Points, in no order, along strands that fork, close into loops and pass close to each other.
In the rows, 128 means zero.
Points whose rows are less than 148 apart are linked; no others are. Some points are linked to none.
Z_933: [140 133 133 113  98 159 144 167 166  83 104 101 139 119 148 112  96 121
 118 101 119 182 129 140 160 149 129 161 123 102 151 158 104 131 139  94
 118 155 162 135 130  93 116 147 125 123]
Z_212: [139 157 132 167 142  75  80 129 149 165 145   9 134 117 151  82  86 118
  99  46 112 240 182 116 109  83 132 138 188  60 178 144 125  70 194 136
  75  52 115 152 164 229 132 159 146 113]
Z_942: [141  79 109 127 161 119 125 141  98  99 177  96 138 180 163 108 132 140
  92 117 124 205 226 125 162 119 130 173 128 139  80 163 115 123 148  97
 186  92 137 202 111 127 111 103 165 166]
Z_407: [166 141 131 105  85 110 105 179 152 125 121 138 188 175 122 150 158 128
 110 101 123 121 122 129  98 107 149 135 106 108 127  87 160 161  96  88
 131 172 192  92 109  68 122 128 129 102]
Z_928: [146 157 131 111 107  94 147 138 119 139  99 201 124 135 113 183 188 141
 125 133 164  58  79 111 101 111 182 120 143 134  93  74 168 168 122 118
 176 133 158  77 129 104 127 132 125 107]
Z_361: [161 144 113 149 119 104  94 118 101 119 120  84 148 119 120 161  72 109
 121  90 115 164 112 130  47  87 124 106 145 106 164 119 163 120 105 118
  86 157 137 150 125 149 130 166 104 114]
Z_599: [120 127 100 108  97 157 111 119 112 113 130 185 122 183 138 158 161 149
  89 157 115  96 127 120 140 134 116 118 102 157  99 114 128 158  86 150
 152 106 136 139  88  99 129 105 127 132]
Z_718: [141 116 155  99  97 145 117 179 179 140 126 170 173 164 149  85 153 140
 158 162 119 104  99 100 170 153 108 118 119 135 118 108  98 130  95 111
 117 146 155  93 128  83 140  99 126 135]
Z_969: [147 176 135 138  86 136 130 148 182 106 125  42 156  91 126 105  51  90
 157  63 121 186 101 155  96 128 146 148 128  67 211 159 125 144 159  79
  55 165 151 108 144 110 114 175  94  93]
Z_700: [118 118 123 103  98  99  93 135 111 163 148 171 142 170 109 187 205 147
 110 153 156  74 129 110 101 126 109 113  94 122  99  78 169 146 106 131
 166  90 139  87 111 102 123  98 155 140]
Z_332: [136 165 156 146 110 126 152 171 149 117 112 148 137  74 169  83 114 106
 129 126 138 147  93 107 167 141 155 136 162 108 139 127  91 162 175  77
 110 137 164 104 139 105 149 141 114 127]
Z_634: [110 130 105 121 165 172 162  64 123 117 112 155 106 138 104 133 134 145
 153 143 125  82 135 164 146 157 136 159 105 165 117 143 132 119  99 179
 148 121 114 131 120 121 110 113 136 114]
Z_839: [134 138 116 156  99 110  84 100  67 156 119 152 102 122  54 204 126 138
 132 107 143  77  69 118  39 132 114  68 109 132 182  92 181 101  45 201
 116 111  61  87 130 177 103 116 122 133]
Z_779: [140 127 168 107 111 154 134 173 153 146 107 137 169 126 124  79 110 126
 181 151 120  99  79 109 158 159 117 120 120 121 147 125 101  96 123 110
  83 166 140  90 139 104 135 117 124 140]
Z_271: [142 135 117 161  91 130  98 136  64 130  98 139 134 131  59 200  98 126
 112  92 153  97  42 104  47 135 133  88  97 101 188 119 173  91  50 156
  99 134  86  87 131 157 106 116 127 122]
Z_604: [121  75  98  94 121 125 120 110 110  89 184 159 147 175 164 139 162 161
 115 147 125 158 194 128 172 126 125 176 103 156  59 133 123 187 144  95
 213 115 157 180 107 120 107 124 148 156]
Z_186: [ 98 114 135 131 159  84 127 108 104 129 173 114  93  96 162 165 151 135
  92 145 166 161 202 134 112  91 115 113 156 124  83 115 150 148 190 129
 185  90 122 135 148 197 133 167 127 132]
Z_986: [117  95 134 142 127 161 109 137 105 146 146 114 127 161 129  83  90 141
 135 157 109 150 143 102 179 142 111 119 119 136 135 156  80  54 110 157
  99 105  87 174 116 156 124  92 139 151]
Z_847: [133 131 133 123  99 139 129 120  87 143 109 202 105 120  97 139 134 142
 134 143 143  57  56  97 100 116 115  82 136 164 141  77 157 122 108 144
 115 157 106 104 119 149 137 120 115 137]
Z_172: [163 137 146 105 109 121 100 170 181 121 133 104 201 160 138 121 135 131
 150 106 117 142 127 135 120 132 111 144 100  96 156 120 124 136  99  92
 102 161 167  94 134  81 117 126 133 101]
Z_615: [139 124 112 134 124 150 142 110 126  90 142 144 110 119 159  87  98 141
 123 151 109 172 155 108 184 128 104 151 142 151 112 135  90 129 152 148
 129 104 121 187 120 160 133 131 141 152]
Z_121: [139 168 100 119 165 148 183  62 115 120  93 141 121 116 101 110 116 118
 152 139 111  88 122 164 115 131 181 148 148 164 118 126 153 158 155 136
 124 155 158 135 131  93 130 136 109 114]
Z_25: [160 178 127 150  97 148  98 143 161 116 118  28 170 137 150 105  49 115
 141  44 122 222 112 140  98 125 129 162 128  62 198 175 105 123 135  96
  57 129 148 134 110 126 107 169 121 107]
Z_211: [115 165 122 189 118 118 119  86  78 155  80  72 105 103  92 142  64 100
 132  96 105 141  81 135  62 126 162 100 121  84 171 162 129  86 126 163
  58 111 110 152 138 160 137 149 100 126]
Z_131: [146 156 129 163 158 113 101  90 111 165 117  67 141  99 116  76  89 102
 211 124 112 145 121 121 121 145 105 130 125 111 160 148 103  87 139 149
  90 114 110 157 147 140 133 129 125 143]
Z_645: [166 146 159 163 131  71  92 152 122 162 128 107 184 110 121 119  99 100
 160 117 134 134 101 110  71 100  99  76 131 102 165  80 147 123 135 117
  81 165 126  95 155 145 143 144 103 124]
Z_716: [ 79 109 139 137 154 133 137 112 141 148 133  79  90  75 122 134  92 133
 156 136 133 152 140 138 146 121  97 137 118 107 149 151 120  89 138 154
 120 118 103 132 165 182 132 148 130 117]
Z_60: [ 92  71 164 106 147 121 167 170 151 109 157 139 122  75 160 126 129 131
 118 142 155 159 144 127 176 101 113 140 156 129 106 134 112 143 176  81
 162 166 155 129 158 160 118 157 133 140]
Z_729: [141 113 147 123 160 140 175 151 147 119 125 100 145  97 140  48 106 123
 196 143 106 148 156 115 180 156 146 150 133 121 130 154 106 119 166  76
 122 150 149 144 154  84 132  98 133 133]
Z_320: [124 117 135 119 120 184 161 131 153 102 119 146 101  96 144  81 100 134
 153 154 116 140 115 119 198 166 112 145 133 144 137 162  72 122 128 125
 124 122 113 154 129 119 121 114 148 135]
Z_792: [ 81  84 136 100 109 152 179 151 164 115 151 204  86 140 138 107 192 160
 126 188 116  85 133 128 208 151 139 141 103 166  59 116  97 159 149 122
 168 124 122 127 120  96 134  98 121 140]
Z_556: [174 141 123 149 149 118 104 142 128 106 139  68 150 158 168  89 102 116
  98  71 123 207 175 124 133  97 138 164 172 108 141 151 108 133 154  82
 131 107 150 185 106 118 123 136 155 123]
Z_571: [161 155 106 115  97 155  88 141 120 142  88 127 158 177  94 152 128 129
 138 120 115 102  86 112 102 140 115 118  99 115 151 121 132 102  51 147
  87 128 133 102 104  90 134 107 138 126]
Z_493: [157 172 158 174 120  99 123 152 136 128 120 115 148 101 176 114 122 105
 105 115 149 169 124 109 134 124 124 110 161  96 162 122  96 146 153 101
 104  88 152 128 128 122 141 145 137 105]
Z_258: [145 157 121 108 142 100 172 117 166 119 113 128 111  76 117 160 149  96
 165 115 139  90 104 154  93 108 160 125 156 127 137 104 162 184 139 103
 141 171 154  80 157  95 137 156 108  85]
Z_241: [124 144 138 119  80  79 138 176 126 132 136 203 140 143 150 152 211 135
 109 148 152  79 115 107 137 117 188 116 116 115  70  84 138 190 134 104
 172 134 176  83 116  96 136 130 100 118]
Z_775: [139 150 124 110 133 169 178 137 161  95  46 119  93 125 128  87 112 107
 121 112  91 115 100 158 175 195 206 183 134 130 111 174 103 148 150 108
 121 174 149 133 134  42 132 108 112 129]
Z_364: [112 114 164 137  98 137 134 152 121 148 143 203 123 124 157  97 149 143
 130 178 153  87  80  77 161 117 105  84 136 157 114  94 103 123 135 116
 137 137 117 110 107 136 149 121 106 145]
Z_373: [122 154 110 144 180 107 180 112 136 123 134 115 100  56 133  73 121  90
 165 135 122 134 170 131 165 116 165 136 146 149 118 127 127 165 215 112
 133 138 139 139 159 130 163 134  99 128]
Z_575: [116 135 129 129 115 161 169 126  96  97  88 201 106 124 121 170 140 148
  71 137 139  93  94 133 117 131 171 117 130 157  96 114 145 163 125 137
 148 141 143 120 107 106 119 139 103 120]
Z_432: [129 139 122 118  84 183 139 123 110 106  94 223  95 153 131 142 152 148
  86 166 121  75  71 110 150 131 142 105 122 171 105 105 130 147 102 142
 147 128 130 123  77 109 142 111 114 136]
Z_760: [133 130  79  91 136 161 104  96 124 102 115 139 138 190 107 154 167 155
 114 136 119 100 133 140 145 162 131 165  85 155 102 154 134 128  58 140
 155 113 144 130  90  80 118  87 163 133]
Z_325: [ 85 109 127 125 125 143 140 134 129 128 125 111 106 113 113 161 118 142
 121 143 130 131 130 135 127 143  97 133 106 110 144 140 130  99 113 148
 128 123 113 127 117 144 115 130 131 123]
Z_20: [115  62 117  84 123 186 133 136 126  66 117 162 133 182 137 119 122 170
  95 145 107 147 157 130 187 173 133 188  82 162  78 164 115 141 112 114
 169 147 131 176 119  81 120  94 145 160]
Z_452: [126 133 153 125  92 127  97 183 170 136 134  83 194 158 123 155 106 124
 137  93 142 164 118 156 103 139  91 133  84  71 184 122 120 117  82 106
 101 126 141  77 132 110  93 135 130 110]
Z_316: [124 131 141 167 157 115  95 124  98 170 138  81 109 105 144  72  84 119
 124 137 113 187 144  97 151 136 115 106 169 115 134 152  80  57 166 159
  64  88  78 168 152 226 153 123 125 157]
Z_363: [ 71 109 162 163 109 118  98 130 122 172 145 114  83 106 114 160 112 137
 105 153 134 143 113 117  99 124  87  74 119  86 161 128 124  69 117 178
  97  98  57 111 143 221 136 130 119 127]
Z_881: [117 157 109 146 133 139 129  55 123 126 104 132  88  93  95 172 114 126
 163 120 132  96 113 147  92 135 114 117 122 132 157 127 135 127  88 197
 121 100  96 112 129 147 113 147 116 114]
Z_875: [134  93 165  94 115 168 110 176 153 126 145 151 190 165 155  97 122 159
 136 149 134 155 119 106 170 162  88 132 105 125 134 152  97 105  92  94
 137 145 140 116 118  95 103  96 145 141]
Z_903: [112 145 127 154 126 126  85  56  97 169 122 146  99 114  78 164 134 127
 163 131 144  66  97 131  73 141 104  85 112 137 161 115 157  93  86 208
 120 110  57 101 122 164 118 121 126 120]
Z_23: [130 107 139 122 136 140 112 162 153 113 144  66 166 158 148 108  92 139
 129 101 116 214 170 133 149 143  96 177 109  92 157 177  95  85 116 107
 125 100 131 158 129 125  91 111 170 137]
Z_269: [146 145 119 148 112  89  64 152 160 144 176  23 145 148 156 107  94 127
  73  55 104 243 201 133 101  74  93 141 155  84 176 135 119 111 154 137
  97  62 122 166 136 182 122 151 155 111]
Z_310: [ 87  96 153 150 101 124  63 113  96 177 160 152 103 128 113 147 138 151
 102 156 159 111  92 101 102 132  52  77 134 135 167 115 135  67  89 173
 122 118  42 108 108 218 117 120 132 150]
Z_445: [125 118 104 141 163 140  74  90  78 149 120 122 143 164 107 148 134 145
 122 126 170 118 108 119 122 149  91 124 112 146 142 162 137  72  69 147
 135 105  94 137  90 137 105  97 165 138]
Z_474: [116 123 164 154 126 101 136 208 147 114 147  80 152  96 170 112  88 116
  68  97 137 190 135 118 127 100 136 106 155  92 149 114 119 126 170  80
  80 158 161 103 155 180 145 157 117 118]
Z_303: [116 122 126  87 103 203 183 134 109 136  85 213  82 171  79 111 156 163
 109 144 112  17  77 122 156 163 185 139 105 198  86 106 156 117 125 141
 140 170 125  94 100  91 123 101 130 138]
Z_35: [154 175 165 176 102  95  73 142 160 152 144  81 180 128 156 118 101 115
 120  89 150 186 133 134  97 114  94 111 137  76 188 122 109 116 134 117
  84  90 135 114 139 145 114 150 139 101]
Z_9: [142 136  98 126 110 117  41 145 126 157 138  99 190 202 105 156 142 130
 134 109 127 137 115 123  98 133  76 116  83 117 163 144 116 110  40 156
 103  95 135 115  99 107 122 111 153 138]
Z_832: [120 154 140 124 124 135 175 121 124 165  87 142  98  90  75 126 140  95
 175 156 136  37  39 131 103 152 165 118 139 138 150  99 157 117 132 131
 101 159 135  71 151 108 139 125 123 126]
Z_226: [134 111 101 109 134  94  86 114 135 128 159  92 157 169 121 182 160 130
 122 115 124 130 186 153  80  95 102 135  98 112 137 119 171 147  99 132
 155 120 151 129 113  93 122 119 141 117]
Z_897: [106  75 124 105 137 136 137 113 123 106 185 165 122 157 159 115 171 155
 141 172 136 134 184 123 186 149  95 158 102 162  68 133 101 140 132 122
 192  97 116 167 123 129 117 100 148 150]
Z_512: [126 127 129 103 113 138 151 175 143 117 100 167 131 145 148 137 181 135
 116 141 128  98 117 126 159 138 174 140 121 118  88 109 117 160 137  96
 154 150 170 108 114  72 142 106 112 123]
Z_660: [162 137 112 140 127  84  79 115  91 132 138  94 157 129  99 187 117 116
 133  94 126 146 127 130  43  86 100  97 125 120 164 105 180 129  65 158
 129 133 116 130 124 139 118 137 120 114]
Z_168: [135 100  94 122 139  89  59 120 154 132 189  31 140 159 145 120  95 131
 111  57 107 238 210 141 115  79  74 166 134 106 151 161 132 105 133 140
 130  89 123 188 123 180 105 145 162 139]
Z_614: [135 145 123 118 109 149 150 126 119 104  64 185 118 117 106 178 125 121
  95 122 160  85  42 126  91 143 159 124 138 133 144 110 156 147  95 110
 130 168 148  90 120  96 115 137 127 115]
Z_713: [ 80  73 123  98 120 101 130 112 130  90 194 133 124 130 174 159 155 165
 103 127 138 164 201 143 137  98 129 179 128 136  75 136 142 198 179  82
 208 130 167 159 123 142 101 171 137 130]
Z_132: [144 154 117  88 125 139 176 114 172 138  91 161 119 106 107  69 159 112
 192 167  92  47  51 116 148 174 188 136 158 155 102 125 120 142 147 108
  94 171 155  87 152  79 153 109 112 130]
Z_207: [124 141 134 143 130  76 120 135 117 155 151 148 127 120 137 154 179 120
 133 156 142  98 162 115 123  90 118  84 113 128  99  76 140 157 146 160
 148 107 129 110 132 137 156 130 110 125]
Z_413: [132 111 105  46 137 177 168 101 162  98  75 210 129 173  79 126 186 184
 123 138  99  29  89 160 147 170 213 171 130 181  51 134 163 151 114 124
 168 189 152 100 139  77 106 102 153 112]
Z_761: [117 149 138 128 153 123 170 101 136 145  94 119  88  59  91 142 109  92
 179 132 128  78  92 157  96 125 144 134 140 130 148 124 161 138 141 127
 117 163 135  89 174 115 133 156 104  97]
Z_562: [137 128 113 131 169 148 185  78 120 124 157 183 100 143 133  90 149 140
 165 162 112  92 168 135 182 127 142 136 121 193  60 115 114 152 158 171
 160 122 101 161 114 137 139 125 116 137]
Z_521: [130 147 120  91 149 129 183 109 138 113  85 173 117 101 107 142 153 123
 144 122 124  77  93 172 125 127 207 156 153 150  89 113 146 188 159 109
 157 181 167 102 139  77 127 149 108  95]
Z_731: [128 141 135 164 142  86  98 133 127 151 146  62 119  98 164  88  99 125
 100 111 124 206 176 105 144  98 107 118 176  85 146 125  92  84 186 148
  89  63 112 155 163 224 149 143 149 139]
Z_289: [ 91 106 138 145 131  97  74 119 116 162 156  84 111 119 133 162 129 139
  98 142 143 168 177 140 108 116  70 102 122  81 151 131 130  84 120 166
 129  72  89 138 138 193 134 124 139 139]
Z_852: [136 117 141 148 120  96 106 170  77 155 133 157 144 130 129 143 119 117
  89 151 128 131 114  95  98  82 113  58 140 129 114  81 147 116 136 137
 102 147 123 124 128 175 152 128 104 144]
Z_651: [112 151 125 126 111 115 116 141 132 157 122 142 107 142  90 191 189 134
 119 148 152  59 116 136  88 142 124 100 103 107 137  95 160 121  80 156
 138  88 119  80 125 112 132 107 152 111]
Z_385: [ 97 117 113 127 165  95 114  70  96 107 154 119 111 105 147 201 130 148
  83 116 180 148 170 146  79 104 101 125 150 131 114 125 160 148 139 153
 174  94 111 139 127 191 112 155 143 128]
Z_74: [114 105  90 124 174 165 115  62  84 131 142 156 122 165 113 137 139 158
 120 153 138 110 147 138 136 134 100 138 115 177 106 150 128 100  98 169
 157 122  86 168  90 149 111 104 150 149]
Z_315: [155 105 126  76 140 172 160 135 154  69  75 133 133 138 135  88 121 138
 133 115 111 138 130 146 185 176 173 188 140 134 103 184 110 136 133  76
 160 189 145 154 136  30 115 106 145 121]
Z_546: [107 108 152 111 126 115 152 183 168 101 165 111 136  84 170 117 115 127
  92 112 129 193 160 126 139  92 128 131 154 115 125 113 129 157 177  63
 122 173 168 115 156 154 134 173 113 127]
Z_386: [160 154 128 157 109  98 106 114  71 147 106 175 138 126  94 154 126 113
 126 142 119  87  88  96  69  94 123  61 141 143 136  73 165 135 113 162
 107 149 107 129 122 157 138 133 100 127]
Z_459: [136 108 120  65 148 180 195 103 163  92  98 211 117 128 122  71 156 152
 155 158 103  58 104 142 199 177 195 166 146 193  55 148 108 163 146 114
 162 173 127 131 145  73 122 112 127 132]
Z_382: [111 150 131 150 175 139 188  88 106 156 120 119  95  64 118  65 119  96
 185 168 113  97 121 133 158 142 166 127 144 153 118 138 122 126 197 120
 109 131 113 133 162 122 152 114 104 134]
Z_18: [142 118 110 122 158  97  83 100 123 143 142  71 145 131 102 156 124 129
 165 106 122 148 171 149  90  89  82 122 109 127 141 121 157 111 104 158
 144 134 123 143 138 146 126 143 133 124]
Z_678: [154 148 105 138 130 130 130 115 104 115 106  84 161 123 111 108  77 100
 148 101  96 143  98 130  87 111 154 133 135 125 161 125 148 122 131 109
  79 178 161 154 127 120 135 149  91 119]
Z_122: [145 139 155 173 132  65  87 174 109 163 146 121 188 119 144 121 118 108
 101 119 135 158 136  98  94  72 115  58 150 101 142  92 124 127 151 118
  70 134 127 122 149 170 161 142  99 124]
Z_138: [126 122  85 140 166 140  78  94  85 118 113  78 141 167 121 158 103 138
  89  89 154 182 126 142 102 133 106 151 120 130 145 200 141  80  80 141
 128  90 116 159  92 148 101 114 164 142]
Z_293: [133 128 138 113 143 132 176 156 151 117 104 142 130 102 143  94 139 121
 157 141 127 111 115 130 173 146 161 144 143 126 111 132 111 151 159  91
 140 160 155 119 141  78 135 115 119 126]
Z_733: [159 150 123 151 160  92  76  87 118 177 140 105 131 140 133 112 140 112
 160 144 150 124 156 129 136 132  74 114 142 134 127 122 106  94 118 165
 147  90  90 156 123 138 137 123 151 150]
Z_835: [142 118 148 154 137 139 117 157 136 143 148  82 140 134 146  63  94 125
 150 122 113 197 170 106 177 147  99 148 114 101 148 160  64  67 131 141
 104  86 107 166 136 139 124 105 145 141]
Z_436: [144 155 120 172 114 133  93 108  90 144  83  67 152 131 111 132  44 108
 159  87 128 175  52 122  84 143 138 117 113  72 178 176 112  80 115 131
  51 133 122 151 129 151 122 148 119 142]
Z_90: [117 131 125 109 163 160 205  68 136 122 116 192  97 106 117  90 143 137
 159 163 106  66 121 158 171 146 170 144 137 186  87 129 124 170 159 141
 148 156 126 134 139 105 132 133 105 119]
Z_444: [138 150 128 140 123  86 133 118 100 114 122 165 124 121 122 215 168 116
 109 110 170  84 125 128  62 103 152 106 140 110 119  77 189 181  98 116
 170 115 145  91 126 119 114 143 121  95]
Z_674: [ 89 134 155 158 127 116 155 146 147 145 134  86  83  35 128 136  95  97
 124 135 131 161 110 128 123 113 110 101 143 108 162 137 113 115 163 136
  92 122 106 103 178 194 151 173 112 125]
Z_535: [147 122  91 106 161 130 109 107 128 114 134 105 141 181 130 152 161 138
 123 102 135 139 179 152 131 130 113 172 103 138 114 155 134 133  99 127
 166 101 145 158  95  85 120 110 156 123]
Z_665: [ 75 121 148 133 130 118 184 161 149 130 149 141  75  66 135 162 158 113
  94 151 143 122 161 151 140 103 143 107 123 126 113 122 141 172 169 124
 164 115 141 101 146 133 143 149 103 112]
Z_205: [100  95 138 164 133 154 111 101  90 169 147 144  91 154 118 101 119 145
 121 167 128 100 134 118 160 138 106  96 134 164 130 129 112  60 122 171
 109 117  63 171  90 180 143  87 115 153]
Z_640: [121  95 124 138 123  71  36 147 110 148 181  71 187 184 152 180 119 127
  47  98 157 202 158 122  51 103  72 125 125  93 152 147 151 122  97  99
 131  84 137 123 111 158 113 125 159 142]
Z_338: [116 109 129 101 113 194 170 158 131 112  83 176  83 168 104 100 149 154
 116 149  96  65  97 129 184 182 173 151 103 159  93 132 111 103 123 134
 137 174 118 129 115  63 133  88 127 138]
Z_281: [126 152 117 159 181 125 144  80  99 169 115 100 108  89 102  92 107 101
 177 148 114 108 140 127 130 133 128 114 127 128 134 126 118  96 161 159
 106 120  96 162 140 145 155 118 110 132]
Z_232: [130 151 100 143 171 104 171  96 132 117 147 140 116 107 144 103 152 116
 154 129 114 125 203 143 165 101 151 143 130 156  83 112 120 168 186 141
 160 117 130 160 130 122 161 129 103 122]
Z_173: [129 112 103 140 153  72  71  89 102 113 171  88 118 139 148 215 125 130
  77  95 154 162 190 152  41  80  99 107 156 121 139 124 197 153 112 134
 168  87 111 135 124 179 119 156 134 112]
Z_710: [175 159 126 145 119 130  94 149 156 100 131  56 173 160 161 108  79 113
 117  49 112 199 142 125 117 103 120 156 146  92 174 153 124 135 124  76
 100 148 161 157  97  97 114 155 136 106]
Z_267: [177 147  90 140 159 146 141  80 113 110 136 127 116 150 144  86 118 120
 165 130 105 140 170 128 172 135 133 150 146 167 103 142  90 134 134 158
 149  89 116 210 111 113 135 109 150 140]
Z_179: [108 142 131 125 129 113 147 129 152 163 133 152  90 126 117 152 198 123
 147 165 133  56 143 137 139 130 118 101 106 117 102  85 137 131 132 164
 147  87 113  95 128 118 157 116 124 123]
Z_673: [115 124 143 117  83 114 126 160 112 145 145 214 127 156 145 118 196 151
 121 167 146  58 111  89 151 118 141  97 106 147  71  69 125 153 142 132
 164 119 137  89  99 111 153 122 104 142]
Z_347: [133 103  89 134 164 104  91  97 123 127 164  64 130 143 133 130  99 137
 130  99 112 188 202 147 115  92  90 146 135 132 128 150 143 103 126 158
 146 112 120 185 132 168 116 147 149 142]
Z_22: [142 139 139 132 151 131 142 117 162 140 131  78 150  86 119  49  89 101
 232 140  93 147 137 123 161 145 129 152 119 115 152 152  99 112 154 119
  99 144 125 144 165 118 139 123 122 142]
Z_759: [133 145 125 152 135  69 108 125 120 135 179 137 127 117 169 157 174 123
 119 143 152 142 203 126 130  91 116 119 129 122  89  92 142 177 185 137
 182 100 138 139 123 154 134 155 117 131]
Z_167: [125 141 152 143 125 144 149 145 122 160 118 150 133  93 118  64 110 108
 169 160 120  93  64  94 144 151 128 101 144 142 146 112 117 112 150 109
  78 160 115 104 133 123 162 128  98 155]
Z_378: [107 101 136 159 167 117 101 101  82 176 148 117  89 130 128  99 111 140
 110 163 125 136 146 105 130 110  97  84 161 130 117 125 109  46 153 176
 109 112  62 172 125 233 147 121 116 157]
Z_195: [144 142 107 170 143 123  69 122  84 147 109  74 164 164 110 139  88 111
 129  86 145 166  88 125  93 127 111 128 120  99 174 177 121  62  79 128
  84 106 116 152 107 138 119 119 148 139]
Z_786: [112 103 131 141 122 103  85 156 121 136 154  72 148 148 155 156 120 135
  66 109 141 195 167 127 102 106  95 127 124  83 158 131 133 106 129 111
 119  88 136 135 124 162 116 136 158 127]
Z_602: [122 114 150 102  83 107 115 168 163 127 154 164 155 113 145 139 133 134
 128 152 116 136 123 111 121 114  84  91 112 127 135  84 122 165 112 124
 118 149 141  91 135 126 133 142 109 136]
Z_333: [139 111 114 135 162 116 133 158  82 118 159 111 149 144 175 115 141 127
 105 126 130 175 209 127 155  90 157 148 140 139  75 122 121 139 180  97
 168 111 145 190 106 143 122 129 139 137]
Z_469: [153 126 102  73 154 155 158 114 160  82  85 140 132 178 120 122 171 142
 149 119 111  94 156 161 164 166 199 188 126 149  72 152 115 143 118 105
 162 161 159 144 130  42 117 106 150 120]
Z_219: [147 130 114 108  72 109  63 132 132 135 152 137 175 169 114 184 150 134
  99 129 130 134 127 125  65 127  78 102  87 106 159 101 146 153  40 138
 118 104 144  83 110 113 119 103 147 131]
Z_740: [ 83 134 143 130 149 160 216  99 170 147 125 132  66  52  94  66 125  95
 192 168  96  84  91 147 168 168 153 145 128 171 126 149 113 138 183 135
  99 146 104 108 162 115 148 122 103 137]
Z_85: [156 146 112 134 116 140 127 125 107 120  91 130 151 151 129 131 111 124
 129 125 115 115 102 130 115 112 130 113 119 133 142 123 131 124 105 128
 106 146 156 142 112 106 141 124 118 121]
Z_395: [108  76 163  84 102 171 173 188 154 112 118 192 119 143 133  76 163 149
 142 166 124  85 107 115 207 165 155 145 108 155  82 145  92 125 135  94
 160 166 123 117 123  70 136  87 120 146]
Z_814: [156 165 110 131 113 170 161 139 144  87  91 118 109 128 152  84  91 107
 114 114  83 155 132 138 176 150 165 159 129 129 131 155  94 152 150 114
  98 143 157 157 114  65 148 123 111 127]
Z_290: [133 129 126 149 166 130 152 132  68 124 131 153 131 157 158 132 153 125
 108 145 152 124 165 118 155 124 180 137 143 148  62 126 124 132 175 101
 182 103 139 168  93 129 125 129 131 135]
Z_48: [129 104 109 143 126  63  39 129 117 134 177  46 142 165 139 197 118 128
  55  65 146 196 182 139  29  68  94 109 159  90 155 130 180 125  93 130
 124  96 119 145 118 179 110 153 133 122]
Z_745: [ 63 117 182 147  95 135 181 172 140 146 121 143  58  62  98 181 131 105
 106 137 145 103  75 123 102 117 116  77 118 116 157 123 160 124 120 142
 117 121  92  61 157 155 126 153 118 122]
Z_769: [156 136 110  60 109 172 171 124 128 117  73 219 112 176  67 145 173 162
  97 144 104  20  64 129 128 149 223 148 119 189  67  93 169 145 122 149
 153 176 164  84 125  93 125 110 129 126]
Z_106: [127 132  94  63 152 148 175  92 153  97 107 178 126 176 106 151 188 165
 112 129 112  58 140 177 141 149 212 177 120 170  49 129 148 172 123 143
 185 159 168 114 113  75 109 120 135 109]
Z_804: [131 141 135  95  92 140 182 154 158 141  82 197 108  98  81 116 159 110
 153 157 128  40  16 107 126 142 182 116 147 154 121 104 147 145 141 103
 121 192 154  60 151  84 138 130 115 126]
Z_580: [116 113 175 154  81 145 115 142 106 146 133 192 116 111 139 117 122 129
 120 160 157  96  48  82 122 110  69  60 152 156 151  89 122 106 124 132
  92 153  84 104 120 180 138 132 107 149]
Z_480: [143 146 140 127  81  88  66 144 165 135 162  89 188 152 113 193 140 114
 127  85 141 147 138 139  46 128  85 107  92  70 181  99 147 144  50 130
 108 106 137  64 140 119 106 133 131 107]
Z_948: [123  93 123  88 110 159 155 159 180  58 107 115 124 139 150 109 103 141
 100  95 102 183 154 154 180 144 145 200 125 112 121 169 108 161 144  80
 154 182 162 163 131  74 111 130 136 116]
Z_831: [ 77 123 149 144 126 121 174 135 139 120 136 121  59  50 131 188 122 109
 100 128 147 134 137 147 109 109 113  98 138 124 145 126 149 147 145 145
 147 106 110  92 157 180 137 169 113 116]
Z_755: [179 148 106 137 180 111  95  78 116 138 136  94 150 163 131  95 127 117
 192 119 121 143 169 132 139 133  96 144 146 152 117 166 100 101 101 150
 146  96 107 178 121 105 124 101 169 146]
Z_992: [114  66 118 109 162 170 137 134  96  73 132 116 125 166 143 114 113 158
  99 129 121 172 187 135 165 158 128 184 113 141  97 182 122 105 116 110
 169 126 128 190 106 108 109  96 162 146]
Z_331: [140 169 120 172 135 110 130  68  85 133  94  96 107 109  91 172  95 101
 153  91 113 111 106 155  49 118 152  99 125 106 168 129 162 121 105 184
  89 102 102 136 136 142 130 147  96 109]
Z_960: [134 154 139 118 127 125 165 130 147 142 116 180 125  82 132  70 152 101
 183 168 127  61  84  95 164 140 140  95 149 164 108  94 111 159 167 121
  98 159 136  88 133 115 170 121  96 145]
Z_878: [129 168 164 155  88 116 142 192 176 116 142  53 154  75 137 132  69  76
 108  70 139 186 102 140  77 120 155 116 144  60 201 133 126 147 172  66
  55 155 141  72 161 150 127 190  93  93]
Z_32: [105 107 124 130 174 182 186  76 137 110 131 134  84 100 115  92 103 138
 170 159 124 105 138 144 172 164 124 160 125 169 129 161 106 115 140 149
 138 109  97 155 137 132 123 118 154 130]
Z_46: [ 79 105 143 131 100 138 136 147 127 144 125 141  89  98 101 192 145 139
 103 147 153  89  96 132 103 136  99 105  96 112 154 115 148 108  89 143
 124 114  97  80 125 148 122 121 124 132]
Z_817: [112  76 143 109 128 163 167 122 169 118 176 183  89 124 143  72 161 153
 170 184 122  92 164 117 213 157 106 149 110 171  88 129  89 124 138 136
 167 118  81 156 140 119 130  92 140 146]
Z_720: [171 147 128 146 132  96  96 137 130 125 151 113 168 123 186  92 124 121
 126 113 138 188 167 108 152 112  93 144 166 112 141 126  87 142 155 113
 147  85 154 163 122 132 122 126 157 122]
Z_630: [ 98 125 112  89 129 183 172  72 173  99  98 164  88 112 104 130 134 147
 149 135 121  71  94 158 156 180 140 165 128 159 127 168 124 141  95 151
 134 143 122 107 124  93 108 129 145 104]
Z_360: [116  78 106  70 126 147 127 121 118  74 132 172 154 172 152 150 157 170
  97 137 114 137 156 142 156 142 131 175  98 152  81 151 131 180 105  96
 193 158 166 156 101  79 109 131 141 135]
Z_890: [126 141 180 151  80 107 143 213 165 120 139 105 149  66 157 143  94  92
  66 104 164 184  93 115 102 111 125  88 160  82 176 119 127 156 152  73
  80 145 147  76 170 172 129 183 118 107]

A fork is a point with three links, a tip a point with one. Leave the first point through the second and follow the links. Name the first fork or tip that comes.
Z_18 / Z_347 | Z_23
Z_23 / Z_835 | Z_18
Z_903 / Z_881 | Z_634
Z_546 / Z_474 | Z_493
Z_361 / Z_678 | Z_407
Z_121 / Z_521 | Z_875
Z_289 / Z_786 | Z_651
Z_207 / Z_759 | Z_310
Z_445 / Z_138 | Z_271
Z_875 / Z_718 | Z_90

A tip is a point with one link. Name the tips that can be reached along the links from each point below, in the order of the rows.
Z_640 | Z_700, Z_310, Z_665
Z_480 | Z_407, Z_23, Z_614
Z_333 | Z_713, Z_290
Z_331 | Z_271, Z_733, Z_630

Name the points in between on the shortest way along the links from the first point to the second, in order.
Z_897 / Z_315 | Z_817, Z_792, Z_395, Z_338, Z_303, Z_769, Z_413, Z_106, Z_469
Z_878 / Z_562 | Z_969, Z_25, Z_710, Z_556, Z_720, Z_493, Z_332, Z_293, Z_729, Z_22, Z_131, Z_281, Z_382, Z_373, Z_232
Z_903 / Z_320 | Z_881, Z_331, Z_211, Z_436, Z_195, Z_138, Z_445, Z_74, Z_634, Z_32
Z_364 / Z_832 | Z_673, Z_241, Z_512, Z_293, Z_729, Z_22, Z_131, Z_281, Z_382, Z_373, Z_232, Z_562, Z_90, Z_121, Z_521, Z_258, Z_761
